Each row is a point on a tangle of strands that fork and nearly touch. The rows are in no order.
In the rows, zero is written as 100.
Points whose rows are less than 50.6 apart are linked; no others are. Some points are linked to none.
Q_921: 101,112,114,73,102,81,68,99,88,49
Q_920: 119,120,136,65,91,66,108,108,134,78
Q_200: 118,120,121,105,126,161,65,127,103,88
Q_794: 71,141,145,124,134,146,95,126,109,105
Q_21: 108,91,94,85,147,171,141,98,72,87
Q_159: 91,90,85,101,115,93,81,86,65,54
Q_978: 97,108,106,129,103,60,151,122,108,51
Q_292: 101,100,97,89,144,165,156,100,79,112
Q_374: 104,118,96,109,133,128,67,113,81,65
Q_689: 108,80,93,107,45,57,141,125,133,117
Q_17: 121,60,100,105,79,98,55,73,118,111
Q_612: 94,91,121,108,43,57,66,108,126,89
Q_389: 88,125,130,70,116,136,129,98,114,156
Q_891: 108,94,62,97,47,84,52,120,83,114
Q_799: 122,68,125,43,107,110,121,71,119,89
Q_55: 115,50,89,108,92,106,72,63,106,105
Q_477: 116,73,105,106,66,87,42,85,120,100
Q_445: 84,98,69,138,124,104,123,88,86,139
Q_822: 92,123,126,105,100,54,128,116,115,48
Q_213: 76,143,141,59,107,115,103,100,112,150
Q_860: 98,93,31,118,93,94,120,101,56,125
Q_637: 92,134,136,125,131,158,83,131,107,98
Q_827: 54,127,136,135,145,132,109,109,94,99
Q_304: 111,73,85,126,68,63,159,110,125,105
Q_679: 78,157,135,82,120,115,99,116,110,132
Q_338: 116,92,87,120,70,98,31,104,105,100
Q_453: 96,80,99,92,36,52,123,116,127,115
Q_341: 114,82,88,66,141,156,130,87,64,75
Q_893: 135,124,89,74,118,131,75,115,99,110
Q_635: 127,133,97,83,123,141,94,119,107,132
Q_123: 98,56,105,100,70,62,117,70,119,101
Q_550: 86,113,72,133,138,114,107,102,69,95
Q_317: 82,110,123,77,127,146,157,90,100,148
Q_22: 104,71,81,81,41,66,81,93,102,112
Q_625: 99,84,98,138,105,65,161,104,114,68
Q_11: 98,84,66,131,130,115,99,87,68,92
Q_344: 92,106,112,88,134,159,158,95,95,136
Q_80: 102,66,67,119,118,112,92,72,75,92
Q_595: 77,76,100,102,88,54,133,82,89,62
Q_301: 120,114,111,63,101,99,59,101,96,67
Q_519: 97,152,101,111,136,121,88,128,89,100
Q_830: 95,164,112,93,126,113,97,126,104,127
Q_49: 112,64,68,89,57,80,81,82,92,115
Q_226: 108,66,115,102,59,63,97,82,136,108
Q_434: 104,82,125,108,52,62,77,96,141,100
Q_690: 118,107,78,134,86,107,47,112,109,129
Q_112: 84,97,105,89,101,69,94,90,78,42
Q_411: 102,115,87,103,127,109,71,105,71,59
Q_430: 129,83,115,38,98,101,98,76,116,95
Q_709: 96,76,93,80,31,53,99,110,112,113
Q_481: 126,74,83,41,117,114,120,67,82,90
Q_604: 81,136,88,131,141,113,103,116,76,93
Q_572: 109,80,35,107,81,95,106,95,66,126
Q_425: 114,120,113,100,127,144,60,120,94,76
Q_114: 109,132,113,80,122,139,122,110,115,151
Q_164: 88,63,100,107,77,58,137,76,109,88
Q_765: 131,112,99,56,103,114,63,102,99,85
Q_7: 125,104,122,43,87,74,106,90,126,91
Q_646: 113,113,80,138,94,109,70,110,114,150
Q_13: 79,87,104,96,96,59,114,83,81,48
Q_346: 96,108,86,136,104,107,97,97,115,166
Q_700: 111,55,73,113,104,107,83,67,88,103
Q_792: 56,159,116,108,128,90,107,114,84,110
Q_931: 85,95,89,114,49,72,41,119,83,76
Q_889: 53,98,115,141,141,119,126,81,97,127
Q_293: 52,113,123,142,147,126,117,96,92,106
Q_837: 116,132,132,90,97,64,119,124,135,66
Q_915: 102,72,96,129,85,61,160,97,122,91
Q_937: 86,93,110,106,44,62,52,115,107,78
Q_181: 111,66,50,94,68,85,91,83,75,115

A fork is a point with three links, a tip a point with one. Leave the first point through the second and follow the links. Name the first fork or tip that comes.
Q_700 / Q_55 => Q_346
Q_200 / Q_425 => Q_112
Q_344 / Q_292 => Q_341
Q_453 / Q_689 => Q_915
Q_341 / Q_21 => Q_389
Q_123 / Q_226 => Q_931

Follow the links from the first point to the second, and from the first to the third. Name the last point that the two ways share.
Q_374 / Q_893 / Q_915 => Q_112
Q_453 / Q_978 / Q_226 => Q_915
Q_411 / Q_164 / Q_301 => Q_112
Q_612 / Q_112 / Q_625 => Q_164
Q_434 / Q_625 / Q_159 => Q_164

A fork is a point with three links. Follow the links from the first point to the second and name the forks in between, in order.
Q_292 / Q_893 => Q_389
Q_7 / Q_164 => Q_915
Q_374 / Q_893 => Q_112
Q_765 / Q_123 => Q_112, Q_164
Q_112 / Q_915 => Q_164
Q_612 / Q_625 => Q_164, Q_915

Name the points in between on the shortest way along the links from the first point to the second, in order.
Q_434 / Q_112 => Q_226, Q_123, Q_164, Q_595, Q_13
Q_794 / Q_411 => Q_637, Q_200, Q_425, Q_374
Q_123 / Q_453 => Q_164, Q_915, Q_304, Q_689
Q_625 / Q_7 => Q_978, Q_822, Q_837, Q_920
